Each row is a point on a tangle of strands that fork and nearly touch. The rows are in no order.
In the rows, zero is written as 128.
Points whose rows are less than 91.4 apart are linked; no others are. Some points are linked to none.
q838: [106 119 181 189 108  97 113  87 163 141 132 187 114 166 135 175 134 115
 152 148 115]
q358: [160 153  93  99 129 121 111 163  93  96 118 148 180 174 148  96  95 116
 125 171 194]
q360: [113 135  77  98  99 100 134 118 134 163 113 108 101 105 172 134 112  87
 162  92  96]
q415: [119 110 142 194 155 152  60 137 114 115 174 207 158 164 155 132 138 175
 134 126 185]
q752: [ 98 151 155 106 195 175 129 122 162 116 132 111 135 146  73  87 184 120
 105 150 137]
q610: [ 95  85  94  89 139 184 132 117 158 132 164  86 150 151 136  88 118 157
 166  88 115]
q969: [110 155 125 122 155 175 128 135 126  97 131 110  94 145  98  72 164 118
  90 107 132]
q312: [159 117 143 183  70 111 104 112 100  84 189 139 158  93 130 104 109 102
  75 129 123]
q539: [103 136 138 135 155 193 128 144  99  94 122 118  91 168  89  88 186 158
  89  94 148]
q810: [109 112 119 169 125 148  71 144  98  93 165 202 147 163 126 122 155 164
  93 111 187]
q611: [114 108 112 148  75 122 130 115 115 130 146  95 110  80 142 121 103 122
 140  93  80]
q180: [118 136 194 154 153 143 164 153 146 116 143 134 113 182 121 147 142 170
 151 100  91]
q781: [162 118 161 200  77 124 148 122 137 148  97 121 154  97 115 162  98 125
 133 134 114]
q589: [173 141  63 101 105  89 116 197  62 129 117 158 119 118 155 170 110 148
 112 140 187]
q671: [128  76 156 175 135 150 110 113 171 129 165 174 132 118 131 130 136 172
 145 102 128]
q458: [ 80 136 162 117 217 160  80 116 178 133 139 188  92 107 103 151 175 147
 112 149 142]
q952: [107 147 102 105 160 187 108 132 118  96 135 121 137 130  96  62 160 118
  87 132 164]
q198: [142 119 155 172  59  97 156 141  94 143  98  73  98 107 110 178 112 129
 139 114  65]
q584: [151 168 103 113  89 103 141 138  86 118 140  74  73 135 133 135 127 108
 121 125  96]
q224: [106 143  92 101 133 157 126 129  96 111 130 125 139 226 133  74 140 109
 131 131 158]
q750: [156 105  85 132  78  90  93 151  97 102 187 149 138  91 146 139 120 109
  98 114 135]
q621: [129 131 171 142 154 163 162  84 178 128 105  88 163  96  74  91 147 106
 122 146 101]
q809: [109 100 134 136 105 127 182 131 158 150 144 104 116 172 145 139 107 150
 179  97  77]
q997: [144 109 115 153  61  74 141  99 113 165 143 152 146 142 144 158 116  52
 143 143 112]
q459: [139 168 144 143 139 157 137 161 120 103 127 131 104  71 112  99 153 127
  68 121 150]
q971: [116 102 169 191  91 108 117 119 138 148 125 199 104 135 131 214 142 144
 129 154 121]
q954: [157 162 132 115 112 105 114 135 105  71 118 125 176 137 142  83  92 117
 105 146 186]
q941: [139 134  64 110 101 124 135 162  71 121 130 160 136 212 148 124 135 120
 122 138 185]
q155: [116 168 108  68 128 127 134 105 136 112  96  51 111 130 127 103 116 114
 151 138 115]
q397: [134 153 164 142 134 136 158 105 151 120  98  87 141  95 101  83 120 109
 101 130 118]
q8: [121 117  92 110 144 167 120 134 113 112 125 138 184 198 133  64 112 147
 138 132 153]
q100: [ 72 104 113 108 110 142 144 131 154 149 144 119  57  93 164 151 152 163
 159  53  90]
q831: [143 177 114 104 126 114 125 134  84 113  58  83  90  34 112 141 123 150
 115 114 129]
q605: [135 131 136 164  95 111 138 128 129 170 104 138 114 123 130 176 158  75
 120 136 108]
q984: [151 182  94 113  95 124 140 142  74  98 143  78 103 171 143 133 147 100
  98 126 133]
q870: [160 112 196 190  87 140 179 126 138 138  88  87 148 129 119 165  87 146
 149 131 103]
q129: [172 124 143 174  61  81 120 125  92 123 103 130 156  85 132 157  82 113
 108 159 145]
q658: [131 149  92  79 106  76 110  82 128 128  81  74 121  91 162 105 103  88
 143 118 111]
q12: [126 111  98 180  57 108 100 107 106 163 106 105 106  36 117 182 124  80
 118  99 100]
q695: [138 112  94 129  91  94 117  84 158 153 129 149 180 104 156  90  94  77
 136 138 138]
q113: [105 133 153 119 109 133 170 134 131 169  80  68  91  83 102 155 115 138
 167  86  61]
q282: [ 97  84 119  89 196 153 115 151 159 162 137 153 127  85 115 153 152 161
 139 119 148]
q726: [ 81 127  91  68 175 163 144 135 113 144 101 118  99 203 112 123 173 156
 142 122 149]
q798: [155 107 146 143 136 138 149  96 175 137 128 121 169  86 126 107 108 127
 168 127  95]
q722: [136 126 147 164 136 113 116 136 148 151 121 195 122  47 118 134 165 125
  98 130 155]
q123: [139 140 160 156  89  97 163 134 149 127 131 130 149 199 151 134 112 125
 165 146  93]
q801: [150 169  79  76 170 113 114 164 105 130 106 139 152 168 140 113 118 119
 120 176 191]
q30: [ 85  89  80  65 181 146 117 117 162 140 168 115 166 175 136 110 144 111
 161 136 148]
q38: [ 90  91 125  96 176 163 122 142 173 149 133 139 101 109 134 152 128 174
 140  99 115]
q221: [123 127 150 106 179 175 155 158 123 114 110  95 135 199 103 114 134 161
 148 132 124]
q744: [111  86 149 147 168 168 120 129 149 117 151 147 116 209 152 165 104 204
 202 112 128]
q174: [128 119 126 139  71  96 125  48 109 119  97  66 142 114 147 104  90  82
 131 104  93]
q574: [ 89 125 188 135 219 132  86 114 165 151 133 184 129 112  97 170 152 152
 136 164 130]
q13: [111  99  90 142  65 113 110  85 134 151 176 140 127  85 162 133 140  70
 136  90 103]
q799: [139 149 159 121 155 184 161 167 115  88 129  94 135 175  99  89 136 176
 117 105 126]
q409: [151 179 106 114 147 104 123 118 134 149 120 159 140 134 133 101 171  59
  93 191 160]
q746: [105 100  70  71 146 143 125 156 136 153 139 123 139 151 133 121 104 139
 152 111 149]
q806: [127  76 113 170  87 129 132  77 160 164 163 140 149 111 155 121 125  78
 157 105 101]
q701: [147 128 109  81 155 107 131 122 148 105 130 113 200 146 139  90  79 112
 141 180 152]
q177: [ 90 130 141 118 160 106  89 121 158 165 112 210 107 152 140 183 125 153
 153 156 167]
q652: [ 94 131 121  96 150  98 132 151 146 161 115 164  79 114 129 161 161 138
 137 136 134]
q69: [116 134  96 109 152 139 107 151 119 133 138 171 132 151 129 105 160 121
  98 141 182]
q495: [118 112  75  66 148 121 134 170 116 160 115 123 117 106 151 152 102 163
 161 102 127]
q356: [136 118 164 187 180 123  87 129 131 127 166 209 182 150 130 116 142 163
 128 142 171]
q635: [110 127 154 146 117 118 136 158 110 124 157 164  99 169 139 153 147 142
 125 117 135]
q904: [109 140 100  96 139 169 137 170 110 130 133  96  86 106 117 125 149 155
 114  89 135]
q962: [165 151 101 132  92  73 129  86 102 119  90 114 139  78 146 115 100  91
 109 142 150]
q246: [108 126 128 159 118 132  95 110 123 103 205 160 101 132 134 114 173  81
  68 123 142]
q780: [154 121 113 147  72 122 103 120  88  56 178 102 155  95 140 103  96 106
  89 109 143]
q638: [162 110 146 184  69 105 109 135  99 110 178 131 128  78 102 151 108 129
  53 122 110]
q714: [109 130 123 140  91 134 130  97 134 119 170 107 106  82 134  84 163  67
  99  94 104]
q542: [103 115 133 144 151  92  88  96 176 168 126 219 148 156 149 151 136 121
 159 157 154]
q598: [ 96  82 127 129 148 153 126 114 166 129 167 132 128 210 174 128 101 163
 193 100 127]
q323: [105  93 102  90 142 124 131 120 166 165 120 129 148  91 135 135 120 121
 166 131 106]
q655: [ 92 136 151  76 193 120 163 121 159 155 115  99 115 164 101 138 163 116
 160 154  98]
q813: [112 146 110  57 173 148 140 124 119 106  94  44 141 132 110  95 113 123
 147 167 117]
q476: [173 112 167 162 152 135 148 104 170 161  73 116 197 111 108 136  95 121
 145 170 140]
q827: [181 169 111 124  94  75 125 143  69  87 113 109 140 132 154 151 101 125
 104 170 170]
q111: [ 77  91  94 114  97 176 117 122  88  98 133 137  89 162 123 131 152 174
 112  84 124]
q521: [184 152  80 115  96  89 119 177  56 103 139 134 121 141 145 173 119 124
  97 155 161]
q881: [131 143 135  99 132 110 134 145 108 150  62  82 114  53 108 153  93 166
 140 118 112]
q694: [137 208 119 116 147 137 155 128 110 119 120  89  64 155 120 110 203  95
  84 127 112]
q496: [109 127 112 109 158 165 109 158  97 129 104 177 127 137  91 108 159 170
  91 128 179]
q731: [140 153 106 121  90  99 110  53 108 126  83  71 129  95 150 109 113  48
 122 119 109]
q560: [ 80 158 114 112 159 117 100 112 152 135 132 181  66 167 135 147 171  98
 112 149 151]
q535: [152 171 138  90 188 158 126 153 104  96 106 116 156 145  91  95 130 134
  89 190 182]
q112: [158 118 149 163  72 105 147 157  99 116 126  97 131 104 126 151  89 154
 130 114  88]
q676: [143 177 125 133  96 102 141 106  94 126  92  54  90 118 132 137 132 108
 131 125  89]
q814: [128 144 110 120 145 105 127 141 138 160 114 171  71  94 150 147 170 110
  95 128 145]
q93: [104 140 111  59 188 149 150 147 120 121 125  64 157 132 101 119 143 107
 138 172 142]
q449: [183 113 161 159 151 163 159 148 137 117 128 118 170 114 109 119  84 194
 152 137 117]
q232: [158  97 136 159 140 153 128 138 148 123 139 142 141  49 112 111 104 187
 139  85 107]
q486: [137 146 136 128  99 127 151 119 119  84 129  69 134 156 157  92  97 125
 147 111 112]
q929: [164 185 117 107 119  67 143  93 129 141  88 125 143 135 136  99 116  71
 119 192 146]
q337: [126 151 188 140 166 124 154 143 154 126 129 148 139 212 115 127 119 159
 146 147 117]
q832: [192 131 205 146 159 144 152 131 143 110  87 109 179 105 110 125  73 169
 145 154 120]
q4: [121 147 134  76 173 119 192 142 152 168  87  96  94 137 100 141 125 128
 154 152  94]
q970: [137  69 160 173 148 161 131 127 153 107 168 146 126  76 122 128 128 211
 154  84 116]
q320: [138  96 117 150  85 106 141 147 117 114 177 154 145 192 170 142  97 136
 166 106 119]
q65: [112 112  81  96  98 114 140 138 103 139 152 114 118 209 187 118 107 107
 160 106 133]
q137: [132 166 136 147 115 128 128 101 115  95 164 113 118 103 121  77 170  70
  70 119 103]
q203: [114 108 167 175  90 134 174 134 155 118 176  90 114 176 127 128 110 146
 162  96  64]
q588: [135 152 150 104 152 172 160 171 122 116 121  97 123 115 104 119 107 174
 122 115 112]
q126: [105 119 126 130 138 113 136  99 185 159 142 143 152 158 124  81 131  77
 139 137 109]
q606: [179 138 125 142  89  72 133 150  79 146  76 158 132  85 121 174  97 117
 107 176 156]
q140: [169 162 108 129  96 108 133 149  67  79 157 119 136 181 136 119 132 107
  89 156 138]
q208: [173 159 191 129 166 124 167 149 134 128  76 125 171 105  92 133 102 163
 110 169 134]
q865: [102 130 118 112 162 120 111 102 178 161 130 163 105 116 118 106 166  69
 107 133 135]
q819: [102 103  68 108  87 155 123 131 107 126 143 113 111 132 166 109 139 126
 132  71 134]
q134: [160 116 130 150  49  70 118 110  74  90 122  76 131 117 134 159  59 124
 122 132  98]
q849: [112 114 141 108 166 160 133 131 174 134 144 109 124 119 118 111 128 160
 145 106 102]
q546: [115 151 113 100 111 123 163 116 138 132 124  71 111 160 148  96  99 106
 144 115  98]
q575: [ 88 117 137 115 138 141 154 115 170 158 133  98  64  77 130 137 141 159
 147  75  79]
q563: [127 106  83 122 111 168 113 134 125 114 162 127 141 121 141  89 119 147
 131  88 153]
q211: [162 126 158 162  85 132 140 106 137 136  82  99 134  53 122 151  85 142
 137 113 128]
q133: [151 113 117 142  54  76 129 154  84 107 140 101 149 124 150 162  57 153
 148 126  96]
q383: [ 75  95  68  88 134 165 122 126 138 136 153 128 103 156 156 117 137 140
 141  93 144]
q720: [ 71 127 125 101 207 166 108 125 154 120 155 147 135 156 105 107 193 118
 119 151 145]
q371: [149 114 145 162 111  82 116 142 137 168 114 222 125  76 121 165 161 110
  98 151 156]
q194: [100 111  88  97 125 189 139 157  85 128 111 110  89 143 127 125 158 174
 127  68 133]
q130: [102 161 156 136 183 124 101 123 144 114 139 186  89 188 128 157 174 103
 107 157 158]
q620: [137 128  78 112  93  82 124 133 104 142 140 136  95 137 178 138 135  97
 146 113 111]
q856: [138 131  85  77 128  95 147 180 104 190  95 133  91 109 163 175 103 180
 155 107 122]
q460: [159 137 153 166 100  95 124 150 109 119 150 169 125 140 131 145 138 119
 115 144 121]
q279: [ 88 116 124 156 106 125  98 100 160 115 175 174  75 161 170 184 126 138
 168 132 111]
q25: [102 155 122  98 166 136 134 118 149 152  97  90  94  44  92 110 146 126
 110 117  95]
q372: [140 160 151 125 147 121 143 194 106 137 106 151  92 106 108 167 139 174
 117 131 145]
q917: [173 137 158 164 100 118 127 103 136 106 100 136 167  67 124 104  99 119
 110 152 148]
q271: [136 156 150 137 109 141 132 103 122  55 147  59 144 121 145  57 108 129
 117 107 122]
q549: [134 135  74  91 114  95 115  83 133 127 114  93 147 102 156  90  76 102
 147 134 133]
q567: [114 128 100 136  84 112 127  96 141 162 139 164 104 106 142 126 154  53
 113 116 105]
q52: [127  80 135 181  94 131 126  97 171 148 165 165 127 112 149 121 125 136
 159 107 114]
q275: [ 95 138 142  98 161 162 160 130 159 157 104  71  80  59  92 115 150 153
 129  82  81]
q435: [146 139  79 104  94 104 138 142  87 119 151 144 126 222 179 128 128 104
 140 146 151]
q354: [100 112 145  97 197 143 120 123 172 142 145 158 158 128 111 123 158 114
 136 161 137]
q693: [106 128 132 118 118 110 143 134 147 157 134 157  91 153 144 138 144 119
 148 118 119]
q156: [117 131 102 129  77  95 153  99 124 180 108  96  98 141 153 155 130  65
 154 116  83]
q732: [ 74 104 110 130  86 181 116 106 109  82 167 131  72 189 135 125 176 151
 103  88 117]
q34: [119 176 172 152 173 116 109 134 146 136 117 196  75 146 114 170 173 124
  99 168 157]
q871: [ 77 162 128 114 144 146 121 114 161 113 140 142  53 153 143 143 170 107
 125 127 131]
q936: [136 110 114  96 117 113 136  99 150 141  96  79 159 100 151 118  73 135
 162 134 115]
q10: [143 129 102 121  98 149 131 138 111  94 143 111 181 190 150  83  79 135
 151 127 150]
q193: [130  80 118 143  78  90 119 141 102 120 205 142 116 183 154 150 116 119
 128 115 103]
q381: [135 144 116  76 125 107 154 173 120 178  61 104  99  82 140 167  93 166
 156 116 108]
q683: [142 139 106 128  95  86 136 105 133 164 118 166 142 160 146 147 136  43
 135 159 131]
q163: [163  95 118 140 140 150 105 193 102 120 142 192 168 104 132 138 116 187
 123 112 174]
q834: [184 170 198 173 154 131 135 151 128 110  96 142 161 108  95 127 126 155
 105 154 130]
q497: [105 118 163 124 186 179  99 147 157 120 132 177  97 139 137 187 122 205
 154 124 132]
q215: [107 122  80 101  93 152 112 145  98 122 142  67  93  92 156  97 126 133
 137  69 111]
q604: [113 124 123 143  85 133 154 113 131 156 109  68 119  82 126 136 100 141
 166  87  72]
q502: [103  93 124 154  69  94 147  81 115 166 148 127  92 162 141 170 143  72
 148 112  72]
q417: [103  96 158 130 185 184 112 157 125 130 118 155 121 156 121 147 124 198
 145  95 148]
q102: [123 118  96 118  97 160 113 157  68 111 124 169 136 210 125 109 148 162
 117 124 158]
q623: [130 113  95 147  66 105 114 100 123 166  91 107 128  39 141 133 118  93
 146  79 107]
q226: [162 115 130 140 101 116 144 150 125 102 159 127 182 204 155 113  79 137
 161 122 133]
q503: [133  99 129 152  68  85 134 104 100 149 170 127  84 158 113 186 128  79
  99 122  70]
q883: [ 93 146  96  84 167 150 130 132 115 127 117 146 109 219 109 107 164 120
 127 151 156]
q66: [ 83 115 117  56 190 186 128 144 106 135 106 138 116 174  90 143 191 155
 116 151 149]
q910: [123 106 113 134 104 105 123 166 127 142 145 175 122 129 162 164 108 177
 152 111 140]
q569: [129 131 101 117  99 133  97 109 114  83 138  62 119  75 152  80 113 133
 125  79 127]
q943: [ 95 114 158 155 131 122 115  94 194 135 153 181 113 168 150 167 121 143
 180 129 108]
q262: [132 137 175 154 117 141 173 123 126 153  57  47 103  93 100 161 105 140
 164 111  81]
q106: [102 151 119 100 144 186 151 163  90 111 102  50  74 118 102 105 141 166
 121  78 118]
q313: [141 143 116 101 146 135 131  96 160  94 142  82 192 164 131  50  84 117
 140 151 135]
q550: [154 172 141 106 169 120 110 140 122  70 102 114 169 132 120  97 113 130
  86 170 184]
q951: [120 134 217 135 229 137 119 137 151 158 120 179 145 141  97 159 148 170
 123 167 110]
q17: [ 79 106 127  75 199 192 100 155 121 133 121 154 128 120  70 138 203 158
  99 145 161]
q119: [144 128 163 187 118 133 124 107 159 143 121 165 157 114 110 116 150  98
 107 147 119]
q937: [ 97 153 163 133 202 153  87 146 152 133 117 189  86 134 117 168 162 158
 100 144 172]
q328: [135 154 111 134 136  88 119 107 161 180  94 177 140 133 120 125 153  64
 115 172 139]
q837: [137 178 123 129 145 107 128 135 131 121 146 165 115 156 136 108 176  68
  86 156 140]
q401: [120 164 154 115 151 106 164 141 142 173  94 143 106 154 105 142 162 106
 125 164 122]
q39: [126 165 125 115 133 145 132 168 120 108 116  83  95  70 108 106 151 143
  97 119 132]
q105: [ 93 103 112 107 118 124 139 127 158 137 159 139 119 202 177 126 105 122
 178  99 124]
q745: [141 118 159 143 142 130 145  83 156 140  53  81 175  85  97 140  86 112
 129 155 139]
q351: [154 111 143 172  53  96 112 127  78 130 127  69  96  81  98 181 113 127
 103  99  70]
q40: [168 146 126 164  86  85 128 113  84 143 121 143 109 117 112 182 160  67
  67 172 119]
q687: [164  97 149 124 153 157 149 137 149 140 126 122 167  98 134 114  87 163
 166 124 106]
q877: [149 102 156 183  79  83 145 128 138 115 169 140 150 188 154 143  89 130
 155 130  88]
q901: [138 130 202 169 206 121 135 120 162 163 113 168 161 153  98 149 151 126
 139 170 123]
q349: [104 113 116  78 176 116 109 121 160 155 118 180 114 163 150 156 129 137
 169 147 147]
q691: [144 122 112 123 119 151 110 131 120  91 141 120 161  83 140  87  93 141
 103 118 169]
q88: [137 142 101  89 146 131 110 135 138 121 110 117 153  80 124 105 106 123
 120 138 153]
q54: [ 95 108 144 107 158 150 164 104 188 148 143  91 128 115 104 109 139 121
 165 114  76]
q858: [ 83 129 118 134 129 162 132 112 130 111 157 121  62 163 133 127 169 117
 114  89 115]
q509: [161 159 160 151 104 117 126 139 116  98 114 126 138  66 112 102 137 124
  83 139 158]
q170: [133 116  89 110  95  92 125 173 100 154 139 160 127  87 161 157  95 150
 142 119 148]
q326: [157 133 137 176  80  70 110 140  93 104 168 179 152 151 133 146 104 100
  98 153 132]
q719: [131 142 145  99 156 121 158 156 131 159  88 115 130 137 115 140 101 152
 155 147 120]
q528: [149 145 153  91 192 175 133 168 101 102 101 104 156 135  87 101 137 156
 101 146 153]
q766: [176 177 119 151 107 102 140 105 104 142 101 124  98 101 129 153 168  54
  87 158 119]
q686: [116 139  95 120 125 126  84 120 134 123 168 177 118 161 148 112 165 110
 108 114 168]
q400: [129 113 134 104 177 159 136 150 138 122 135  93 174 166 111  98 103 159
 159 132 131]
q903: [195 147 112 142  87  73 120 148  70 136 125 154 125 101 113 180 129 101
  82 167 118]
q402: [153 126 100 143  71 115 107 150  71  67 191 111 148 160 135 110  98 105
  89 130 129]
q586: [137 101 114 102 132  95 109  79 145 129  80  92 174  45 138 106  78 149
 143 126 135]
q688: [ 95 120 144 147 150 124 105 113 178 143 131 187 122  81 114 120 175 107
 111 134 145]
q795: [114 127 117  99 189 176 123 157 137 142 120 126 137  71  93 108 148 162
  91 118 145]
q247: [ 87 127  94 121 123 162 109 113 147 113 175 114 111  98 136  79 163  93
  95  93 122]
q298: [122 129  99 137 107  95 105 115 129 158 133 185  97  88 139 133 166  76
  96 134 141]
q454: [109 141 157 123 181 132 118 154 145 136 124 162 122 219 119 155 135 163
 150 143 147]
q96: [127 136 170 181 167 153  97 130 136 118 164 172 157 137 117  95 156 146
 106 122 164]
q325: [101 114  87 110 153 186 102 118 141 113 148 101 135  97  99  53 160 119
 107  96 141]
q72: [125 140 153  57 199 140 142 142 134 114 110  93 183 145 103 136 153 121
 149 212 131]
q599: [154 105 108 156  60  84 133  92 121 137 138 137 179 117 153 126  92  74
 146 142 119]
q804: [157 171 110 126 115 109 132 125 104 138  72 109 108  59 127 133 143 123
  98 135 132]
q878: [122  96 103 108 189 163  97 155 147 141 133 176 127  51 113 131 149 164
 109  97 162]
q311: [133 129 129 148 138 101 125  91 184 175 124 160 166 151 126 106 140  64
 140 162 145]
q696: [142 116 188 182  90 132 185 120 143 128 128  74 130 152 119 135  98 157
 162 111  74]
q728: [127 108  91  98 133 142 135 113 161 132 144  80 155 111 140  93  90 141
 183 102 112]
q974: [132 111 108 136 134 128 120  93 175 151 140 132 170  77 131  85 109 107
 137 144 122]
q398: [119 113 112 146 125 156 105 119 148 104 191 145 164 201 153  92 129 124
 139  98 146]
q659: [127 128 131 106 177 148 141 138 147 148 113 111 119  39  89 127 150 141
 113 143 127]
q802: [186 100 128 179  64  80 118 138 114 125 148 148 167 109 129 160  93 101
 105 163 123]
q60: [151  68 161 193  69 108 131 140 111 136 154 138 134  68 112 163 115 156
  94 116  97]
q730: [129  61 130 155  74  90 116 120 108 130 189 130 110 156 125 166 100  98
 112 105  70]
q692: [151 116 121 187  67 102 118 127  84 162 123 101  88  68 103 200 142  99
  83 108  89]
q517: [166 106 172 188 119 126 131  88 141 117  92 116 172  41 111 130  98 156
 123 129 144]
q84: [121 146 121  98 150 168 141 149 107 102 117  48 123 124 115 109  94 169
 129  91 115]
q729: [109 151 114 112 144 142 132 108 161 127 140 114 128 148 142  73 141  80
 128 133 126]
q703: [137 138 136 125 153 172 124 165  75 116  98 180 134 174  88 128 165 202
  98 130 165]
q286: [ 93 100 160 132 132 148 158 145 169 129 145 135 106 168 140 144 124 163
 182  90  92]
q803: [174 191 144 148 105  86 152  95 108 138  93 130 135 137 127 126 144  42
  96 171 143]
q267: [159 135  64  93  98  76 119 175  77 156 108 142 104  80 170 171 115 133
 141 130 154]
q608: [134 131 160 138 132 112 170 131 145 140 105 124 149 159 123 132  99 124
 161 126 109]
q896: [120 112 156 154 107  84 101 143 132 148 130 217 100 104 139 202 149 137
 126 140 145]
q940: [154 130 150  74 197 137 121 136 139 135 133 125 220 126 112 127 138 126
 169 212 128]
q566: [ 95 130 166 161 168 200 119 119 135  83 152 140 119 190  90  89 180 170
 103  91 132]
q633: [140 164 158 155 103 130 143 102 133  91 132 104 137 123 119  81 133  74
 104 138 116]
q741: [117 148 166  96 206 179 143 151 126 105 129  99 158 127  77 109 166 136
 104 176 137]
q841: [125 110 154 133 152 184 129 165  91 100 116 162 136 159 101 130 145 224
 125 106 153]
q291: [168 190 188 149 151 119 131 130 131  98  95 140 157 117  85  92 129 112
  87 182 153]
q757: [149 157  75  97 107 104 112 150  91 140 114 125 112 115 169 146 132 109
 123 128 147]
q110: [122 138 114  92 155 119 137 149 134 152 114 170 115 201 148 154 131 147
 149 145 147]
q945: [163 131 191 157 186 137 134 122 166 162 101 145 202 122  91 134 125 111
 142 185 125]
q983: [124 135  96 134  65 113 110 108 116 131 114  77  98  50 151 133 137  99
 131  83  73]
q915: [110  82 130 135 117 127 114 159 110 112 162 168 114 163 160 189 112 194
 167 104 145]
q873: [131 147 140 145 101 138 122  77 139  77 129  62 124  87 131  81 106 111
 111  90 101]
q912: [132 135 128  98 167 170 143 114 138  91 133  84 167 133 115  72 109 136
 134 130 128]
q355: [116 127 162 189 159 171 112 128 127  81 154 159 143 181 103  94 171 147
  94 117 161]
q230: [138 110 136 160  56  97 131  80  83  98 101  58 144 132 150 141  73 109
 142 110 106]
q565: [142  97 130 108 151 100 118  76 140 130  43  80 182  46 111 133  92 118
 133 151 151]
q590: [ 90 107  87  93 116 140 114 121 117 124 146 126  66 195 160 149 125 154
 158  96 143]
q950: [168 145  96 113  82  90 103 138  45  73 128  86 128 105 156 140  94 142
 103 142 160]
q709: [ 98 120 163 147 159 153 162  86 199 151 127 100 133 126  81  88 161 105
 129 126  78]
q257: [140  95 106 157 117 143 100 168  94 113 153 168 152 144 126 132 140 170
  99 110 172]
q779: [134 148 126 127 129 122 113 132 131 105 170 157 124 180 135  97 151  70
 106 124 151]
q822: [114  92 151 157 139 146 112 144 155 124 145 174 112 153 163 178  94 206
 188  94 131]
q508: [154 152 122 147  84  95 139 104 100 138  75  90 101  80 133 159 132 103
 117 131 104]
q153: [146  86 145 182  87 137 123 131 124 128 149 132 132  47 114 141 108 189
 133  86 101]
q457: [ 78 119 144  99 168 121 147  98 179 147 138 123 130 166 101 104 152  84
 151 157 102]
q37: [135 114 137  91 188 130 131 134 158 144 146 131 184 101 101 119 136 133
 157 180 135]
q162: [ 87 100 150 102 192 168 110 121 177 166 133 170  85 127 145 182 120 187
 170 134 114]
q656: [ 85 105 112 129 101 122 120 114 122 121 170 149  65 200 168 171 134 127
 155 115 115]
q353: [161 137 122 115  85  97 122 132  74  59 137  73 135 121 152 102  94 119
 100 125 147]
q788: [143 155 103  94 130  98 127 117 136 126 112 148 160 151 136  97  98  80
 128 176 162]

A fork is a point with three links. Follow the links from the first point to the second and name the forks in between, in order.
q588 / q211: q904
q611 / q130: q936
q881 / q752: q383, q819
q508 / q232: q780
q497 / q729: q328, q126
q353 / q722: q780, q383
q599 / q620: q328, q126, q320
q549 / q106: q936, q904
q730 / q497: q320, q126, q328

Follow the links from the first point to the second, and from the first to the third. Name the last point that the two ways share.
q729 / q878 / q633: q38
q358 / q279 / q881: q383
q574 / q781 / q221: q904
q508 / q620 / q298: q780
q52 / q831 / q915: q780
